Points on a hilly landscape, in no order, each with its height.
A ball rolls from a point to whichever of its 2 nearest points has the largest drop for the distance, and stops where none of them is lower. Distance is the straight distance between rows; heights are no part of it.
J_934 height 148: [ 51 -12 -22  -8 -16 -17  -6   9 -20  -8  17  30  27  14  38 -23  21  20
   0  18]
J_253 height 428: [-21  13  24   1  10 -14   5 -13 -27  34 -27   3  -1  -9  29 -29   6 -14
 -10  13]
J_377 height 335: [ -1 -37 -17  13  -5  -8 -43   9   2   2   0  21  -8   1 -29   4   9   9
  -2  -9]
J_172 height 555: [-25   0  10   2   2  17  -4 -11 -20  14  -6  13 -16  14   9  14 -21  12
 -17   7]
J_148 height 439: [ -6  12  24 -13 -11 -12  25 -10   1  -7  28   0   4   1 -35   8   9 -30
  10  20]
J_453 height 392: [-24  12 -18 -15  30  11  11   1   7  14  -5  -8   4  -4 -15  13  20  -8
  12  -2]
J_784 height 430: [-33  28 -13  -6  32  18   4  -9 -25   6   4   0   8   6   1  25  18   6
  18  13]
J_664 height 495: [-38  17  26  -8   8   6  14 -16  -7  25 -18  -4 -25  39 -20  39 -23  -1
  -7  25]
J_905 height 403: [  2  11  18   4  -1  27   1 -28 -16 -19  10 -26  22  12 -19  42   9 -17
   8  26]
J_855 height 329: [ -5 -12 -10  -2   6  35  -8  -2   5   3  -2  31  -2   0   5   0   4  39
 -13  -9]
J_641 height 510: [-13  37 -11 -19  12  -2  -4   1   8 -28  14  -5  -2  -6  -8  25   8  -4
  36 -30]
J_180 height 525: [-20   7  29   0  -1   9  21 -22 -16   3  -3 -16  -7  19   3  22 -25 -13
 -12  23]
J_535 height 387: [-21  -4 -29  -9  14  18  14  14  21  12  24  19  -5  12 -46  20  17  10
  11   9]
J_530 height 411: [ -7  -6 -60   5  20   9 -10  22  -2   4  13   8  12  -5  -5 -10  34  13
  13   3]
J_401 height 418: [-16  -6 -43 -20   2  12  16   7  -6  12  28  12   6   5   3  -8 -11  -6
  -6   8]
J_135 height 567: [-28   9  16 -11  -1 -34  -7 -14 -18   4  -2 -16 -11   5  -3   8 -18 -43
   9  -6]
J_80 height 531: [ 13  18 -30 -17 -19  40   9  -6  24 -36  27 -41  13   7  -8  32   6  -2
  43 -16]
J_754 height 429: [ 45   9  -2  -8 -14 -13   2 -10 -19 -34   7  -9  31  -3  51 -14 -11  -4
   6 -14]
J_972 height 275: [ 16 -12   3   0  -5  23  -3 -16 -21   1   2  25  16  -2  14  -8  15  24
  -8  11]
J_24 height 469: [ 15 -13 -25 -30 -20  -8   3   0   1  11  29   5  18  -6 -12 -10   5 -28
  26 -11]
J_933 height 194: [-14  30  47  30 -15 -23   2  -7 -39   6   1  19 -23  -2   4 -15  15   9
  -9  35]
J_433 height 534: [ 39  18 -29  13   3  -7 -21   7 -12 -36  -1 -20  32  -6  31  -8  41   4
  18  -2]
J_343 height 424: [-11  22  16   4  22 -21  -3   9  -9  10  -9  12  -5 -23 -10 -14  24   4
   2  -7]
J_888 height 372: [-22 -28 -12  -4  12  -3 -31   8  16  27 -10  16  -8   0 -38   7   5 -12
   6 -15]
J_301 height 452: [ -3  16  23  -5  14  -9   2   3  15  -7   0   6  -4 -19 -35   6  24  -4
  13 -10]
J_807 height 236: [ 18 -20   1  22  -7 -26  -6  20 -19  22 -15   8 -12   5  30 -36 -14   7
 -37  21]
J_184 height 501: [ 16  21 -27  -4   4  -8  -6   3 -18 -19  21 -18  29 -12   4  -1  32 -16
  30   0]
J_460 height 616: [ -2 -26   0  -2  -2  -3  -2  -8   8  -4  -3 -31   0   2 -11  15 -22 -30
 -10  -5]
J_248 height 610: [-16  -1  24 -28   9  40   0 -21  21  25 -22  39   0   5 -10  15   0  20
  -1 -19]
J_711 height 568: [-13  12  -1 -13  28  -6  -3  14  24   8 -23   2 -12 -24   8 -15   1   5
  -5 -40]
J_596 height 299: [-37  21  26  21 -18 -28  12  22 -10  49  -7  16 -56  -1  -2 -24 -11  -3
 -13  30]
J_792 height 528: [ 38   7  -1  37  -2 -22 -23  18   1 -45  -1 -22  11 -10   5 -10  21   9
 -10   1]
J_781 height 468: [ 10  25   3  -7 -12  -3   6  -7 -13 -25  34 -14  19  -5 -15  12  10 -28
  22   9]
J_559 height 363: [  2 -11 -42  -3  17  21  -6   7  20 -12 -12 -15  12 -14  10 -12  27  14
   7 -16]
J_666 height 28: [  9   4  17   2 -15  10  42 -11  -8 -26  19  -4   7   6  26  -3 -47   4
 -14   7]
J_432 height 376: [ 24 -21 -22   3  -8  35   4   3  25 -20   5  16   3  -8  15 -13   4  43
 -16 -14]
J_953 height 464: [-37  25 -10 -22  24   7  14  -7   6  11  -6 -10 -13  39 -20  48 -20  -4
   6   4]
J_449 height 251: [-17   4  43  30 -22 -13  14  -2 -18  30 -11  14 -33   1  10 -27  -9   6
 -24  37]
J_447 height 350: [ 10   0  11   1   6  23  21 -23  -6 -13   1 -36  25  -1   7  17   0 -15
  -3  16]
J_260 height 357: [-26  -3 -34 -11  26   0  12  25  28  17   5 -10  -7   2 -32   6   6 -11
  -4  -3]
J_665 height 53: [ 51 -18 -11  11 -24 -10   6  10 -15 -16  25  19  23   7  10 -24  18  14
 -16  34]
J_987 height 435: [-40  13 -31 -25  28  14  -6  -1  17  11  -5   5  -7  30 -24  43  -4   0
  29 -14]
J_142 height 218: [-22  -5  49  14 -17  -8  16   9  27  40 -24  -7 -54  19 -30  15 -45  -2
 -26  21]
J_681 height 154: [ 26 -17 -17  11  -4 -23   3  21 -10   7  11  20   3   3  14 -36   9  14
 -30  20]
J_944 height 91: [-18   5  51   5   9  18   7  -6   6  39 -37  17 -20  -8  -4  -8   4  18
 -25   7]
J_471 height 362: [ 16  15 -11 -13  -5  -3   4  -2  -5 -34  12   5   3  -7  40  -6 -21  11
   2 -30]
J_624 height 556: [ 10 -30  31  22 -42 -27  -3 -22 -26   6   4  15   2  19   6 -21  -7 -21
 -21  39]
J_295 height 639: [  7 -19  13  28  -3   0 -21  -4   5 -25  -8 -41  -1   3 -23  29  -9 -15
 -11   5]
J_722 height 176: [  1  -8  42  16 -21  -3  36  -8   4 -17   4 -10 -12   8   1   3 -55  -6
 -20  11]
J_216 height 185: [ 10  -3 -43  -2   0 -14 -39  11   2 -29  -3   8   3  -4  23 -10  14  14
  22 -36]
J_138 height 436: [  0 -13 -38 -22   3  -9  -6  17  25  15  21   6   8 -14 -32  -7  16 -21
  31 -25]
J_223 height 288: [ 17 -11 -32   0  -7 -17 -21  13   2 -30   2   5  -5   2  37  -9 -24  13
  -5 -31]
J_512 height 578: [-28   1   8  -9  11  24   7  -1  12  26 -21   0 -18  15  14  11 -45   5
 -26 -10]
J_424 height 117: [ -3   3  44   4  12  14  -7 -20 -10  14 -30  17   1 -18   3  -6  20  21
  -8  -4]
J_896 height 290: [ 11 -23  -6   7   1   8 -25   1  16  -7  -5   9   3 -14 -21   1  27  16
   6 -14]
J_554 height 282: [ 27  -4 -25  -2  -5  22 -31  -5  10   4   1   3  31 -17 -11  -6  62  17
  71 -26]
J_611 height 529: [  2  -8  11 -13 -15 -33   7  -5  -4  -2   5  -7  -1  -2  16 -17 -31 -37
  -6  -9]
J_327 height 595: [-30   7  28 -22   9  31   5 -10  29  42 -31  25 -17  19  -6  12 -31  14
 -20 -11]
J_746 height 269: [-17  -4  39   7  -4 -16   8   3  20   9 -15 -17 -39  12 -27  23 -40 -11
 -18   5]
J_636 height 482: [  9  20  -5 -10   3  -5  -2   8  25 -28  16 -16   8 -20 -25  10  28 -10
  33 -25]
J_437 height 554: [ 24   3   6  21   7 -32 -12  23   7 -21 -12  -6  -9 -21  17 -19  10  18
 -15 -15]
J_186 height 487: [ 13   9  11 -16 -13 -20   1 -20 -20 -17   4 -12  17  -6  25  -4 -14 -28
  12 -12]
J_789 height 405: [ -3 -35 -23 -22  -6   6 -14  -3  30  18   8   0   5   2 -44  15   4 -28
  17 -19]
J_137 height 494: [  4   8 -26 -21  -5  30  34  -3  28 -25  30 -26   6  11  -8  30 -17  -2
   9  -4]
J_397 height 339: [-43  17   6  14   0 -23   9   9 -30  34   4   9 -28  10  -7  -8   2 -14
  -8  37]
J_87 height 202: [ -3  31  49  29   7  -8  15  14  -1 -15  -5  -9 -33  -8 -11  12  -9  25
 -15  13]
J_38 height 191: [ 12   1 -20  -1  15  -4 -37  -1   7  -9 -16   1  22 -23   4  -7  46   5
  51 -37]
J_49 height 414: [-12  14 -10 -21   4   0  33   5  13   3  37   1   3   6 -45  21  12 -16
  14  21]
J_302 height 276: [ 15  -2  20  15   6  20  12 -17   0 -29 -13 -33  13  -7  19  14 -22   5
 -10  -5]
J_966 height 206: [ 13 -12  16  -3   4   9 -25 -21 -19  14 -17  28  20 -12   3 -11  33  11
   9  -4]
J_747 height 172: [ 33 -13  16   8 -14  19  21 -12   1 -28   3  -4  15  -5  26  -5 -30  17
 -15  -3]
J_771 height 142: [-12 -13  34  20  -5   9  24  19  21  41 -31 -14 -38   2   2  -9 -54   3
 -37  17]
J_993 height 627: [  4  10  24 -31   1  33  11 -22  25   5  -3  25   7  -9 -22  15  18  18
  22 -22]
J_154 height 541: [-15  13  -4 -17  17  -6 -17   1   8  -8  -8  10  -9  -8  -1   9  -3   1
  21 -44]
J_395 height 443: [ -9  24  -2  11   9  32   5 -14 -25 -25  14 -12  13  10   1  32  11  12
   3  22]
J_887 height 129: [-15  32  40  34  -2  -5   1   6 -30  -2  -3   5 -38  -2   4   9  -3  32
 -14  32]
J_211 height 342: [ 23 -19 -20  10  -7  28 -29  -2  11  -9   7   9  23 -10 -26   3  53  23
  35  -6]
J_757 height 535: [ 17 -24   1   5 -26 -25  -5 -13 -32   1  16   3  21  13   5 -16   5 -28
  -8  35]
J_877 height 19: [ -7 -28  16  20 -12  15  17   7   3  42 -18   2 -10   8  19 -26 -46   2
 -48  21]
J_634 height 323: [  4 -13 -17 -27 -15 -21 -10  -5 -16  22   2  35  11   8  35 -33 -16 -19
  -2 -13]
J_867 height 593: [-18 -12  15 -21   5 -17  -8 -11  15  15 -12 -17  -5  -1 -26  13 -15 -45
   6 -19]
J_811 height 505: [ 14 -16 -20 -17 -16 -21   6  -7 -17  14  19  -1  24   1   6 -23   7 -39
   5  14]
J_488 height 584: [  0  12  17   6  14 -21   0  18  10   2 -23  -6 -22 -22  23 -21 -20   8
 -20 -30]
J_806 height 63: [ 23 -12 -28  -5   5 -33 -35  20  15  -9  -6  10  10 -16   0 -20  29  -1
  24 -33]
J_358 height 425: [ 32 -14 -42  16  -8  14  -9  12   3 -35   8  -5  18   1  27 -13  16  34
  -8   2]
J_866 height 146: [  6 -30  10  12  -6   5 -11  -1  -7  36 -26  21  -3   3  26 -31 -17  11
 -39   7]
J_133 height 645: [ 11  13  -6 -28  -6  29   6 -12  10   0  17  13  20 -14 -14  10  26   8
  44 -25]
J_604 height 289: [-10   9 -29  -8  19  22 -22  -8  12 -18 -20 -25  14 -14   9  10  33   7
  39 -30]
J_106 height 377: [-34  -4 -21  -3  10  -5   7   4 -20  36  10  10  -1  10  -7 -12  -4 -20
 -12  25]
J_737 height 460: [-15   3 -31  -8  11  21  22   4   8 -12  15 -18  -3  10   3  18 -18   4
 -10   3]
J_540 height 260: [-12 -20  52  15 -27 -17  19 -12   9   6 -10 -18 -24  12 -10   4 -60 -29
 -20   9]
J_347 height 272: [-12  12  12  11  20   0  16  16  15  -2  -4 -19 -21  -5 -15  10  -3  11
 -19   5]
J_73 height 319: [-12 -10  -3   7  15 -12   6  25  20  19  -3  -5 -18 -12 -28  -9   0  -2
 -27   2]
J_450 height 237: [ 34 -12  -8 -18 -27 -27  -8  -7 -28  -3  13  33  19  18  42 -24  -2  -5
   2   5]
J_177 height 388: [-17  25  18  12  13 -33  -2  13 -23  21 -15   0 -22 -15  15 -22   2  -2
  -8   7]
J_997 height 498: [ 37  -1 -21  37  -7  -7  -7  17  -5 -54   9 -34  17   2  25  -1  -9   7
 -11   7]
J_734 height 463: [ 54 -14 -29  32 -15   2 -20  12 -13 -46   6 -17  28  16  38  -4  10  22
  -8  18]

For each start below, name the point where the ball stops.
J_711 | J_177
J_488 | J_944
J_395 | J_666
J_811 | J_896
J_137 | J_887
J_432 | J_944

Call two points neighbours if one is among the 2 nearest of the other. Go from one point of each pair to the other, from neighbour to neighbour, staying as low as possible. Name the highest point that can't be avoided.
J_665 and J_896 | J_395
J_666 and J_665 | J_746
J_887 and J_896 | J_401
J_806 and J_896 | J_211
J_877 and J_665 | J_807
